Points, in no order, along strands that fork, close into loops and pass close to each other.
Points whose rows are less than 55.9 apart are linked; no others are. Some points are linked to none.
vuzu: [-16   1  20 -13  -5 -31 -15  24 -23   8   2  -5  14  -4  24   1  16  -5
 -25  -3]
difof: [-20 -11 -22   2  41   1  23  39 -20  -7   6  19  -9 -10   3 -14  -9  -8
  -8   5]
Pere: [ 12  23 -17  22 -39  12  -1  12  24  -4   5  -4 -11  21 -18  -7  -9  15
  23 -20]
raf: [ 17   9 -26   1   5 -22  -2  13   3   3  11  -7  13  25   3  -8  31  16
  -1 -16]
kase: [ 19 -18 -26 -16 -23  -5   1  40  30  -8 -16   7 -13 -19  -4  -3  15  14
  11   1]
tus: [ 11  15   6 -22  27 -31   4 -14 -15  -9  -9  -6  -4  14  19   2 -43 -52
  -1  10]
Vivir: [ -7   1  24 -12  20 -11 -13 -25  15 -11 -12  -7 -31  -4   2  -4  -3 -10
 -18  -1]
zot: [-15  -1   4  -1  19 -13  -2   0 -25 -16  16  13   8  11  45  17 -48 -54
  11  26]
mekuz: [ 21  -2   1  -7  -6  29  11  24  30   5  12 -12  -2 -16  16 -12  20  22
 -21  -8]
bolab: [-21  22  19  21  13 -14 -10 -52  -1 -12  10 -34  11  18  -9  10  -2  -2
   9 -15]
nat: [ 37 -14  14   1 -33  39 -10  17  38  17  -1 -26   3 -20  -5   4   9   5
   9   1]
dabu: [  9   3  -3  14 -15  26  10 -15  31  12   9 -19   9  30  -8  -1  19  15
 -41  -2]
koro: [  3   4   0  20 -32  29  -5   4 -23  14 -10   4  36   1   4   6   0  -8
   2   4]
lin: [ -7  -7  13  24 -27  10  -8  27   8  13   6  -2  10 -27 -47   4  -5  23
 -15   7]
Mar: [  5  26 -19  12   5  -2  10 -19 -13 -14   1  -4  -3  21 -16  11  -4   7
  35 -16]
mubim: [  1  20  15   7  -3 -22  -4 -46   1  -6  -1 -11   7   2 -28  12 -28 -12
 -24   1]
toku: [ 17 -20  12  11  31   4  -8  12  20 -19   1   1  -5  -8 -25   1  21  15
 -34   0]
tuzu: [ 14  15   4   8 -24   7  -2  37  17  14  20 -12   8  -8   2 -22   3  21
  15 -26]
nunal: [-13 -41  -6   0  -7   2  -7  41  34  -1   9  12  15 -24  15  -6  33  26
   6  -8]
Boz: [ 15  -8   0  -3 -24   4 -20 -16  21  34  10  12   1   6   7   5  -3   4
 -26 -22]
Riru: [  9   8  15   7 -17  -4  -2  20 -11  10  11  12  34   8  -8  -5  -3   7
  -8 -17]
nup: [-12   6  13   3   6  -7  16 -34  -2 -25  -2   7  22  32  15 -16   3 -15
  -9   8]
vipe: [ -1   1  11  -4  43   2  -6 -17 -19   5   1   7 -22 -10  -3  14 -24 -15
  -3 -10]
Fenak: [ -4   6 -35   3  19  -6   4 -30 -19 -11  -5  10 -19   5  33  19 -20 -34
   5  17]
kefuz: [-14  10   3  -8  25   5  24 -27 -15  -4  15  12 -12 -16  18   4 -46 -20
 -19  20]
zarok: [-18  12 -13  -9  -7 -44   2 -25  -3  -7   3  -6 -17   0 -22  12   0   9
 -10  15]
kud: [-12   1 -14  -1   9  23  24 -26 -17  -6  -4   9 -12  -8  -4  16  -5   4
  -7  17]
Bitu: [  5  24   6 -23  33 -11  24  -7 -15   4   6 -18 -12  -4  -7   5 -10   3
 -12  -1]
Sodo: [  3  14 -13  26  37  -1   2  -6 -33   9  20  -2  12  -3  -3 -14  -8  -4
  21   0]
gib: [  0  17 -10   4  51 -22   8  -6 -29   7  19 -15   8   9   4 -15 -12 -18
  20   1]
tefi: [-15 -21  13  11  22   0 -26  21 -14  -6  -8  21 -18 -19   2   3  -4 -13
  -4  -1]
buzan: [-22 -24  17   4  -2   3 -11   7  -1  12  -5  13  10 -30  11 -37  -4  -8
   0  14]
Zuza: [ 15   1  -7 -28  28  -7   8 -22  -6  27   1 -10 -20 -16  -6  -1  -4   8
   1  -1]
Pel: [-19 -15  -8  10  17 -26 -22 -13 -28  -4  -1  20  -3   4  19   1 -15 -35
  24  15]
Big: [ -2  15  13  -4  18 -27   9 -35  -5 -21  13  15  16  28   2   7 -29 -12
  22 -18]
ponug: [ 19 -25  12  -9  52   6  -8  -3  13 -17 -18 -11 -12  16   9 -12  24 -16
   4   3]
geb: [  5  -5   7  20  35   7  -2 -23  10 -16   6  22  -8   9 -20 -14 -12   5
   7 -22]
lilo: [-12   1  -3  -1  -2   3  13 -18 -26 -11   9  25  19   8  39  25 -21 -23
   2  12]
deta: [-21  -8  30 -20   3  -5   3 -12 -15 -17 -20  12  -6   7  15   4  -2 -24
  -6  18]
Kuga: [ 16   1   3  15  18   0  -9  31   9 -20   5 -13  -2   3 -15 -20  21  11
  35  -7]
figi: [ 13  17  -7  10  -3  36  10  14   8   8   6 -22  -7 -23   5 -11   9  17
 -24  -1]
poko: [  8   4  20 -10  -8   2   2  47   4 -17  -1  11   5  16   8  -1  13  12
   8 -28]
bavib: [ -6  29  -8  12 -18  13  10 -13 -30 -18   1   6   4  -1   5  38 -33 -11
  15  11]
Lubi: [ 21  23 -24  13   9   0   4 -21  22 -27 -18   2 -19  16  -1 -19 -12 -11
 -10 -14]
kurik: [ 14  -1  18 -20  30  -8  11  20  -9  19  12  10   3 -12   6 -15 -14  -2
 -26 -13]
Nutir: [  7 -16 -17  -8 -37 -16 -13   9  12  44   8  -9  14   5 -22  13  16  24
  15  -6]
Gavuz: [  5  25 -28   4  19 -15  22 -13   6 -30  -2   7 -22  13   0 -17 -17  -6
  -8  -2]
Nifif: [ -3   7  11   4  -8  20  13 -36   2 -19 -16  10  12  18  10 -19  -8 -21
 -14  16]
lepo: [ 23 -24 -27   8 -23  -4 -12  57  35   5   8 -13  14 -37 -13   9  24  17
  -2   3]
zukes: [  4 -23   9  11 -28   8 -19  -6  34  18   6   6  -2 -16 -23 -14   1  18
  10   2]
pomiz: [-29  -1   1  22  -1  -7   8 -10 -21 -13  21  29  25  -7  16 -16 -26 -15
  10  19]
milu: [ -4 -19 -16  11   3  20   5  23  16 -25  -1  -2   0   7  11  -7  46  21
  15   0]
kuruv: [ 20   4  -6 -27  14 -15  -5 -17   5  17   1  -3 -14   8   4  13   5   7
  -4 -26]
sufa: [  5   9  30  -2  -9   0  -2 -31   6   0  -3  10  10   5 -15   0 -23 -11
 -35   0]
misam: [-27 -13   4  14  -7  -6  -5 -12 -10  -5  -2  30   6 -16   7 -28 -21 -17
  11  19]
Fugi: [ 18   0   4 -19  -4  29  10  -3  -5  15 -16   3  12  -1  32 -16   4 -10
  -2   0]
guf: [ 12 -16 -12 -14 -23 -17  -3  17  30 -12 -14   5 -18  -1 -20   2  18  16
 -15   7]
zikir: [ -5   7  -1   2  -1  -6 -14   4  -1  23  14   7  -4 -15  30 -21  -5   0
  -4 -15]
zusi: [ -1  20 -10 -24  -8 -14  14 -22  -5  -4 -16 -13 -19  -1  14  -7  -7 -16
 -10  21]
Kem: [ -3  14 -11  -6  20  -5   6   7  -8  19  13  -8 -19 -18  29 -27 -12  -6
   1  -5]
tar: [ 17  13   5  -8 -31  15   9  14  -4 -11 -23   7  11  15   8   7   2 -10
 -25  -3]
suma: [ 20 -17  17  19   8   7 -13  -1  13  -8  -2   9  22   7 -39  -1  11   9
 -29   3]
Fube: [  0  20  -4 -10 -28 -25   7 -10 -16   6  11  18   8 -12   3  12 -39  -8
 -11  10]
mepe: [-10   6  -2  -8  -7 -13   3  40 -12 -11  -8 -12  -7 -19  -5   1  20  15
 -14   7]
Ber: [ 10 -41   6 -19 -41  10  -7  25  40  33   1  -5  25  -2   4  14  25  16
  -7  -3]
Riv: [ 24 -18 -17   4 -39  25   2  10  48   0 -11 -22  -9  12 -13  12  26  11
  -3  13]
rodi: [  2  -5  -5  23  28  17  -5  18 -29   8   5  -6  13 -18  -6 -11  12   6
  15   6]
dut: [-14  -3   8   6 -24  21  -9  17  24   4  -1 -26 -12 -29  17 -22  18  13
   4  10]
lag: [ -5  -7  -7  -8  -1   1  11 -18  11  -8  -5  -7 -14   0 -39   5  16  28
   9  14]
zudu: [ 14  21  -2   1  22  -3   8  -9 -11 -22 -10  -6   3  32   6   2   2  -9
  21 -19]
vimek: [ -6  -8 -28   2  -9  15   6   5  12 -11  -4 -15 -11  12   4   6  45  27
  13   2]
valut: [  6 -26 -15   1 -12  13   2  36  39  -7  15  -8  10  -3  24  -2  49  27
   7 -11]
neka: [-21 -29  19   7   8   9  -9  34  10 -11  14  18   7 -14  -1   3  24  29
   6 -16]
muka: [-13  -2 -14 -11 -16 -18   9  -3 -22 -23 -13  28   3  15   7  18 -10 -14
  31  11]
faka: [ 10 -28   7  23 -31   9 -17  22  31   9   6   0   5 -21 -50   2  -5  19
  -1   9]
zime: [ -7   3 -27  16   9  16   7  14 -26   4  -5   0  12 -13  19 -18   8 -12
   9  13]
gal: [  9  -8 -10  14  28   1   3  27 -11  -8   1  -1  12  -3 -15 -27  16   9
  19   9]
nom: [ 28 -12  19  -2 -13  45 -15  14  16   9 -13 -21   5 -21  15  -3  19   0
  14   4]
gevob: [-29 -16   6  13  -4   0 -20  26 -12   0  -7  20  -9 -37  -2   9  -3   3
 -17   0]
niri: [ 24 -23  -4   9   1  -5 -11  40  28   1  17 -14  -2 -32 -28   8  26  26
  -7   5]
Vusam: [ 14  -1  -7 -24   0   8  16  23 -12   7 -18   5  15   2  35 -17   9 -16
 -15   3]
runa: [-20  -9  18  -8  44  -1  -8 -24  -8   5   1  -2 -33  -7  16   6 -11 -20
 -13   2]
lunib: [ -4  23  41  -6   5 -16   7  -4 -24 -13  -1  -9  11  -3 -24   6 -25  -6
  -7  10]
tetez: [ -7 -11   4  26 -51  19 -27  -6  19  31  -5 -10   2  34   0  28   6  -3
  -5 -10]
Fazud: [  6  12  -7   0 -27 -15 -12 -11  15  16   6   1 -16  -4  -8   0 -13   4
 -26 -10]
nit: [ 16  -6  -5   2 -17  39   3 -29  39   8  -6  -6  -8  13   6  -5  13   9
 -26  -5]
vori: [ 13  -5  -5   1 -15  -7 -20 -12  22  28   3 -28  -5   8 -21  17  21  17
 -22  -2]
savef: [  4  -9   5 -18  37 -11   1 -14 -12  11  10  34 -16  -5   2  15 -26  -7
  -7 -19]
mem: [ -1   7  23  13 -19  31   7 -27  14  12   3 -18  19  31 -15   9   4   9
 -18  -6]
kenav: [  4  28  -3 -22  12 -21  15 -30  -3 -16 -16 -16 -12  14  15  -6 -26 -31
   7   9]
Vub: [ 16  17   4 -28 -25   1  14   1 -15  31   5  -3  26  10   9  16   0   6
 -12 -13]
toko: [  9  -8  18   6   6   3  -3 -15   4  -4  -1  21   8  -5 -23 -10 -10   2
 -33   4]
duk: [ 11  19  15  -5  -7  25   0 -26  16   2  -9   2 -23 -11   7 -15 -24  -6
   0  -9]
rol: [-20  12  18   8 -31  12 -13   1  16  21  16 -34  -7  -9   6  -5  14  20
  -7  -2]
lumu: [  6   0   8  20 -29  36   1  -4  -8  10  -6   0  30   7 -20  -1  -2   5
  19   3]
Siv: [  9  15  -6   5 -15 -15 -13  23  -7  -5 -11 -26  -3   2 -17   9  26  11
  -5   6]
luv: [  9 -14  11  21 -14  25  -6  27  17   8  13 -20  22  -4 -17  10  30  24
 -11   0]
lezik: [  1 -14 -43  -7  -3  -5  11  33  12 -13 -12  20 -22 -15  -1  -7  11  17
   9  -1]
Deva: [  5   9  17  17 -20  12  -6   4 -10  15  24  21  30  21   3  13 -12   5
 -13 -35]
mavaz: [  5  19 -10  -4  28   0   5  10 -18 -11  -8 -25 -11  14   8   2  25   3
  22  -6]
darad: [ -6 -18   7   4  55   8   7  15  -6  -8  15   9 -11  -2 -13   3  18  24
   4 -11]
buv: [ -3  -8 -20   0   6   8  10  13   3 -21 -14  18 -22  -4   0 -14   1   2
   5   6]
gedi: [  2   6   6 -25 -25  -6  14  12 -14  -8 -20   9  16   8  25  -3  -4 -20
 -26  11]
las: [  0  -5  18 -28  25  -8  15  -6  -8  16  17  24   0  -5   9  -1 -18   5
 -15 -15]
fudad: [  3  -9  28 -29  46 -25  -1  -8  13  -3 -10  -9 -25   2  -8 -18 -10 -11
  -3  -6]
Nad: [-12   3 -19  -7  29  14  22 -33 -25  -6  -1   2 -11   5  17  21  -8 -15
   7  18]
Gagis: [-10  22 -21   3   6 -26  22  -5  -7 -32   4  14 -15  11   0 -18 -24 -14
  17  10]
Bug: [-16 -21  20 -22  40  -9  16   0 -12 -17  -7  25 -11  14  -9  -9 -25 -31
   8  13]
buvo: [ -9   7  -6  23 -35  17  -6 -18   6  30  11 -12   1  34 -16  41  -7  11
  -7 -15]
nog: [  9 -12 -28   5 -12  -6  -8   2  -3  23  -1  11  12  -8  -5   3  14  10
 -15   1]
mipib: [-15   9   1  21   9   5 -12 -23 -33  10  13  -6  -2 -20   1  25  -6  -4
  -5  11]
sir: [  5  23 -23  20 -43  -2   3   4   3   2  -1 -10   1  28 -27  11  -5   8
  14  -5]
vupo: [-23   7  -8  13  14 -20  -7  11 -19  -5   2  -1 -27 -26  -8 -12 -15  -6
  17  15]
luf: [ -5 -12  17  -8  38  15  25  -4 -12 -25  -6  26  -6  12 -15   1 -18  -9
   0   1]
buli: [ 10  16   5 -11   6 -26 -10 -33 -21  16  -2 -23  18  12 -13  15   2  -5
  14  -2]
zinen: [  2  21 -14  10   2  29  17  -4 -13   8   6 -23   9   1  14   0  23  11
 -25   3]
let: [  4  12   6 -11  33 -20   5 -32   6  -8  -1 -32   8  25   0  -3  21   6
  -9 -18]
Puvok: [  7   3 -20  15 -38  14  -4  14  37  35  21 -12 -18  -3 -20   9  -5  31
   6 -16]
peb: [  1 -13  19  -6 -33   5 -19   0  37  31   8 -35  -9  -5  -9   9  20  20
  -9   3]
sus: [-17  21  22 -21  -4 -11  -1  22 -18  13  10 -20  -4  -7  27   5  11   7
 -12 -11]
Kek: [ -4 -12  -7   6  17 -16 -13 -14   3  -8  -3  10   2  20  13 -18  21  -7
   5  -2]
Zipum: [ 10   7   7  -4  28   2  20  23  -3   5  13   0   2 -20  -3 -31  -6   9
 -29   1]
Dubin: [  6 -37  15  12  14  15 -34  14  10  -6  -5  24 -17 -24  -5  11  12   4
  -6  -7]
miti: [ -2   0 -19  -6 -43   6  13  -7  -1  15 -15  -8  15   0 -18  -5   8   8
   0  27]
bapar: [-11 -11  20 -13 -42   6  -4   7  -1  19  -5  -1  17  24  -2  34  16  10
 -15  -8]
Tig: [ 19 -20  13   5  19  33 -14   5   6   7  -5 -14   7 -10  14 -12  27   2
  24   1]
lelek: [-14  18   0   7 -19   9  -3  -3  -2 -16 -12   3 -24   0  37 -15 -13 -24
  10   0]
Bero: [-13  24  -5 -10 -32 -42   2 -27   6  -7   4  -8 -13  11 -14  12 -15   1
   1   2]
gafi: [  4   1  15  -5   8 -26  -7 -37  10  -8   5  20  11  28 -15   5 -17  -1
  12 -31]
demu: [  9 -15  13  -8  30  -8 -11  -7   8 -11 -10   4   1  22   9 -26  14 -10
  24  -6]
Nuta: [  8 -17 -22   2 -27  24   7   5  31  -4  -7 -28  -4   9  -8   9  43  25
  18  17]
Voma: [ 18  -6  -5  13  -1   9  -9  43  16   2  15  -8  12 -14   5 -26  17  18
  33 -14]
Bim: [-18  -9 -13  -3 -29  -1   2   1 -12 -14 -15  33  -6   5  -4  20  -3   2
  27  -1]
gemuz: [-12  21 -16   1 -24 -28  13  -9 -14 -27  -3  15   2  16   8   2 -20 -16
  22  15]
tezus: [-10  28 -17  11 -53 -23  -3  -9  -2   6   7  -9   3  19  -4  13 -12  -2
   1   2]
Fetim: [ 10  24   0 -10 -14 -23   8 -18  -8   1  15  13  23  26  26   9 -17 -11
 -10 -13]
nuki: [ -3   5 -24  -5  34  -9  10   4 -14  18  16   6 -15 -13  30 -27 -29 -31
  -6   5]
kovo: [  7 -32   2   3 -47  25  -7  17  24  49   2   1  27  13  -8  23   5  14
 -13 -11]
befom: [ 13   7  -6  10   6  36  18  14   2   7   7 -11  -3 -31 -22  -7   2  28
   0   5]
vod: [ -8  24  -5  -4   8   7  17  -7 -28 -12   8   7 -20  -1   9  34 -26  -2
  26 -10]
kap: [  0  19  12  18   8  -1 -12  -9   5 -21  -8 -36   6  27 -26  14  25   9
  -7 -10]
Befa: [-29  -3  24  -1  24   4   5   4  -7 -23   4  17 -15  15  40 -18 -13 -31
  -3  -3]
Pude: [ 11 -21 -26  -2 -16   1  -9  47   5  18 -14  -5  19 -39 -10  13  23  16
 -16   7]
bes: [ 24 -19  -2   2  12  30  -1  18   5  11  -6 -13   1 -42 -18  -8  10  12
   8  18]
nen: [-10 -23  -5  -5  15 -23 -10   5 -11 -10 -10   6  10  17  13  -7  39  -3
  -1  10]
zito: [ 12  -4   8  -8 -12  -5 -22   2  22  18   9  21  -7  -2  25 -14  -3   2
 -10 -32]
mesat: [ 16  13 -29  14 -17  15   2   5  26   7  12  -5 -24   5 -22   6   3  29
  11 -22]
nebin: [ 13 -16   4 -21  13  -2   4  25  11 -14 -23 -13 -18 -12  -5 -26  14  -4
  23  23]
fizug: [ -2  28  33 -13  -2  -8 -11   1  -6   8   5 -22  -5   5  26  -3   3  -5
  -5 -22]
kufup: [ 14 -17   5  22 -39  27 -27   3  27  32   4 -10  13  20  -1  10   9   4
   2 -13]
rebu: [ 17   7  -3  12 -24  -1   3  29   6  21  21   3  27   3 -22 -13  -5  22
   1 -18]
tirop: [ 21  -8   6 -20  45  12   8  -6  -2 -19 -29  -6 -11  17  -6   5  12 -14
  -3   2]
biruk: [ 14  33   2 -13 -24  -4  19  -4 -25  11  11  -2  34  19  15  18 -15  -5
  -2  -9]
Paza: [ 14 -14  18 -11   7  22  13   9  42  -7  11  -8  -8 -17  11 -27  16  22
 -21   2]
dilim: [-29 -15 -11 -22  -8 -12  17   1 -16  22   0  15  18 -26  14  -7  -3   8
   2  15]
Mebiv: [  6   5  -3 -16  18 -20  -1 -42  17   3   9  12 -13  18   3   3 -10   5
   6 -34]
refi: [  1  -2  20 -19  -4   5   8 -15  37  -2   3 -11 -15  -2   0 -22  11  17
 -17   1]
laku: [  3  -6 -16   3  17  -7   0 -21 -17 -18  -7  34   1  25  11  30  -5 -15
  -2  -9]
Lut: [ 20   9  17   2  21  23  16   2  16 -31  -7  -9   2  22 -27   3  11  15
  -9 -17]
reni: [  1  -6 -32   8 -43 -15 -12  11  24  33  11  -7 -10   4 -31  13  -1  26
   7  -5]
zoma: [ 21 -12  -9 -16 -42  10   5  30  32   4 -13  -1   3 -12  -7  -9   5  13
  25   1]
zabez: [ 32  10  -1   9  -8  -9 -22  13  13   9   1 -33   0   0 -29   5  19  13
  -4  -4]
Tiz: [-23   4 -10   7   5 -19   6   6 -12  -3   6   5 -17 -30 -22 -11  -8  10
  -9  17]
guzu: [-19  -1  12   2  33 -13   4 -26 -21 -32  -4   6  -5  10   1  16 -35 -42
   1  31]
Buset: [-21   1   8  -4  32 -17  11 -13 -29 -25  -7 -10   3  16   7   1 -12 -32
  12  32]
sasal: [  2 -24  16 -27   7  11   6  27   5   5 -11  -3   2 -22  13  -4  22   8
  -7   7]
Faru: [-12 -25  -5   5   6 -13 -16 -14 -15   4 -10  27   5  -6  10 -23  -6 -25
  30  16]
Gur: [-13  -4 -14   2 -27   0   3 -24  -2  37  22  17  18  -8   6  -5 -11  12
   8  -5]
nazed: [-19 -19 -11  -3  24 -14  -4   1 -23  -6   1  24  -8   8  34   3 -35 -53
  11  20]
Tibo: [-22  13  23  20 -16   0  -7 -39   0   3  10 -24  24  34 -15  14   8   4
  -2  -3]
deloz: [-17  -1  -9  16 -35   5  -4  38   2  10  -4   9  14 -35 -25  -2 -11  20
   4  -1]
mur: [ 25  25  -6   0  -4  -3  -8  -3  12 -23 -24  -9 -18  16   2  -2  -2 -15
 -14 -12]
Dek: [  5  15   5 -15  -2 -35  -5 -35   1   1  -9 -31  20  32  -9   6  15  -2
   7  -7]
mib: [ 24   3  11 -23 -15  24   6  -2  -2  32  -6  -8  15  -9   6   3   2   6
 -11  -4]
Lano: [  0 -23   2  14  -9  14 -26  -7  15   9  -1  18  -8 -14 -10   1   6  10
   9  -8]
fen: [-18  19   8  13  34 -26 -13 -43 -17  -6  15 -26   6  13  12  13  -2  -9
  12 -13]
gute: [-28 -13 -21   6 -39  11   6 -13  10  41  21  11   6  -5  -3  15  -2  25
  -2  -5]
daru: [  3  23   9   6   6 -38   2 -18 -17 -18   0   5   8   4 -30  15 -36 -14
  -9   5]
senis: [  9 -36 -18 -20 -21  -4 -11  39  18  25 -17  14  26 -36   0   6  14  11
  -2  -1]
Vakag: [-23  10 -19   0  -3 -36  12 -22 -10  -2  11   5  -4 -13  -7  -7  -7   4
 -16  26]
Pivid: [  4  -7  -1 -15 -30 -22 -12  23  -6  32   4 -15  26  -4 -13   3  22  18
  13   1]
gep: [-21   4  11   5 -19  -7 -15 -14  -9  -6  -3  -6 -16   5 -20  29   7  11
  20  -4]
gunop: [ 14   1  16  -9  36   8  20 -12   3 -31 -17   8   1  23 -23   4  -3   0
  -9  -8]
bivef: [-24 -10  -6 -11 -20 -14   6 -22 -20  25  21  25  28 -13  18   7 -13   3
  10   8]
foto: [  3  -1  10   5  43 -37 -21   6 -20 -10  -2  10  -6  10  -8  -3 -15 -28
  -3  -7]
gebag: [  9  28   2  -4   9 -23  13 -39  -3 -14  12  -1  22  28  27  11 -31 -20
   3 -10]
Gami: [  3  -3   4  -7  21  13   3  23  -9 -27 -25 -19 -16   8   1  -6  23  -5
  30  13]
tekir: [-34   3  -2  16  30 -10  19  10 -33 -11  25  10  15  -6  16 -17 -27 -23
   7  29]
zutu: [ 12  -9  20 -26  26 -17   2   2  15  -7 -10 -14 -19 -10 -22 -25   3   6
  14  11]
zifal: [ 45 -15   5   0 -28  26  -6  15  41  -4 -13 -17   6   3 -16   6  18  -1
 -13   9]
Fonik: [-11  15 -25   8  -8  29  20  -5 -19   7   0  -5  11 -12  26 -10   7   0
   2  14]
Zam: [ 20   2  15 -26  13  -8  -8  -4  -2  17   2 -15   9  19   0  13  23  13
  16 -25]
falad: [-14 -14 -19  -2  19  13  25  34  -5 -16 -15  10  -4 -18  -1 -24   2   1
  -3  21]
popo: [ 30 -32  -2 -23 -26   5 -14  26  21  29  -6   7  23 -17   8   4  19   7
  -6  -6]
kofin: [ 15   4   4   5  -3  21   3 -39  24  -7 -12  -1   7  27  12 -16   6  -9
 -23  -8]
ris: [-36 -23   0 -14   4  -4   3  19  -7  27  -2   6  14 -43  14 -22   3   7
  13  15]
nanu: [-18  -8  -9  19 -21   8 -25  42   1   7  -7  13  -1 -37   0  10   3  12
  -1 -13]
pof: [-21  14  31  -1 -25 -18 -21 -19 -15 -10  -9 -17   1  15 -11  29   3  -5
  17   1]
mumap: [ 21  -2  16   9  28   9 -18  -4  -7   1 -14 -21   0 -13  -9 -10  10  -9
 -19  13]
kupu: [-14 -14   3  13 -20  15 -11  -3   2  -9  -7  34  -5  -6 -16   8  -9   6
  14  -6]
rugeb: [ -6   5   0   8  17   7  -2 -21 -19  14  20   4  14  10  20  10  11   6
   2 -17]
Tozin: [ -8 -21   2   7  27   9   5  22  -1   4  19  20   2 -17  -8  -2  16  29
  -3 -16]
beluf: [ 10 -14  -6  -1 -11  -5  -6 -10  32 -23 -22  -8 -24  -1 -41   1  15  13
   4  19]
susuk: [-10   7  -3  32 -21   0 -19 -10  -4  -8   0   0   4   6  -4  -8   3  -5
  -5   4]
nuko: [  4  16 -20 -12   4   5   4  21  -9  12  -9 -21 -26 -26  19 -19  -1  -4
   7   8]
Gezaz: [-20  14   0   0   2  11  28 -27 -14  -3  16  12  -6 -18   0   4 -28   5
 -11  16]
binam: [ -9  19  -9   9  41 -37   3 -16 -32  -7  24 -16  11  12  14  16 -12 -16
   8   6]
puv: [  1  29   0  10 -29  29   6  -7  12  -5  -4  -1 -14  -2  24 -18 -13  -8
  -8 -10]
Lizas: [-24   3   9   2  21  10  18 -14 -18 -29  -2  19 -20  -2   8  18 -37 -30
 -10  25]
Gesiv: [-10  20  -8  13 -36  20   4  12 -33  -6 -12   2  11  -9   8  25 -14 -11
   9   6]
segi: [-37   2 -26   4  26  -2  24  37 -26 -11  14  21 -18 -16  14  -2 -36 -20
  12   4]
Kop: [  0  -5 -11  10  -3   9 -12 -16 -17  -2  -2  28  -4   8   9  38   2  -6
 -14 -14]
bimuv: [ -9   7 -14   0 -19   8  -5  28   8   2 -12 -19 -23 -33  19 -26   6   4
  16   9]
fuvob: [-27  15 -18  -4  12  -4  28  14 -21 -23  12  16 -28  -5  24  16 -29  -8
   9   2]
lape: [  8   2 -30   6   7  -2  -6 -32 -10 -10  -8  26 -11  17  21  13 -10 -21
  23  -8]
dur: [ 10   0   8 -16  -5 -19  -9   0 -20  20   0 -12  20   7 -13   9  17   9
  20  -2]
todu: [-16  -7  -2   4 -16  -8 -11 -32  15   5  -2 -10 -16   8 -44  22   7  20
   4   6]
Zevu: [  8 -10  13   2  46  -2  -4  -2  13 -20  -2  19 -10  22   0 -30 -10 -13
  17 -20]
zovo: [-13  -3  11   5  -8 -17 -12  21 -35  -1 -10   7  22  -5  -1  -2   1 -12
  22  11]
Rafev: [ -2 -11  11   0  13 -28 -24  21 -27   0  -8   3  14   3   8  -4  20 -14
 -10   5]
zote: [ 12  12  13   9  13  19   4 -33  11  -2   4  13  -6   2 -10 -12 -27  -1
   3 -21]
zal: [-11 -26  10 -33  18  -3  15  18  -5  -9 -21  23 -16  -2   1 -18 -14 -22
  17  14]
Samu: [ 28 -22  17  12  22   8 -18  28  25 -10  11 -14 -13 -32 -20   9  22  15
 -18   1]
sazi: [  1  22  15 -10   7  -4  15  -6 -18  -3   2 -14   5   0 -17   4  -4   6
 -13   4]
Fipu: [ -1  -6   2  25  11  22 -22 -15 -25   1  -8  11  -1 -10  -9  25   3  -6
  -5   2]
rik: [ 24  17  -6   1  -9   2   0  24   5 -27 -22  10 -11  18  14  -7   0 -14
 -20 -16]
zanip: [-30   6   0   5  32 -12  12   4 -26 -12   8 -13  -8   2  12 -20  -3 -21
  -3  26]
duro: [-18  17   2   3  10 -16  -1  -8  -4 -26   0   6 -22  12  41  -8 -22 -35
   1  -1]
dad: [ -4  14   6 -20 -11  -7  14 -30  18  -1  -6 -20 -15   6  -2 -20   6   5
  -9  12]

How many points has the smallest loop of links through each point below? Write - if it is on no loop.
gevob | 9
gebag | -
Fonik | -
Nuta | -
Gezaz | -

A piece is two or more points that can be reached from each other along the links. Count, over all rows, the pieces, the separate loops (a circle has one, a figure eight two, a Y none), the forks (points with three links) and the tips (points with one).
pieces | 8
loops | 1
forks | 11
tips | 25
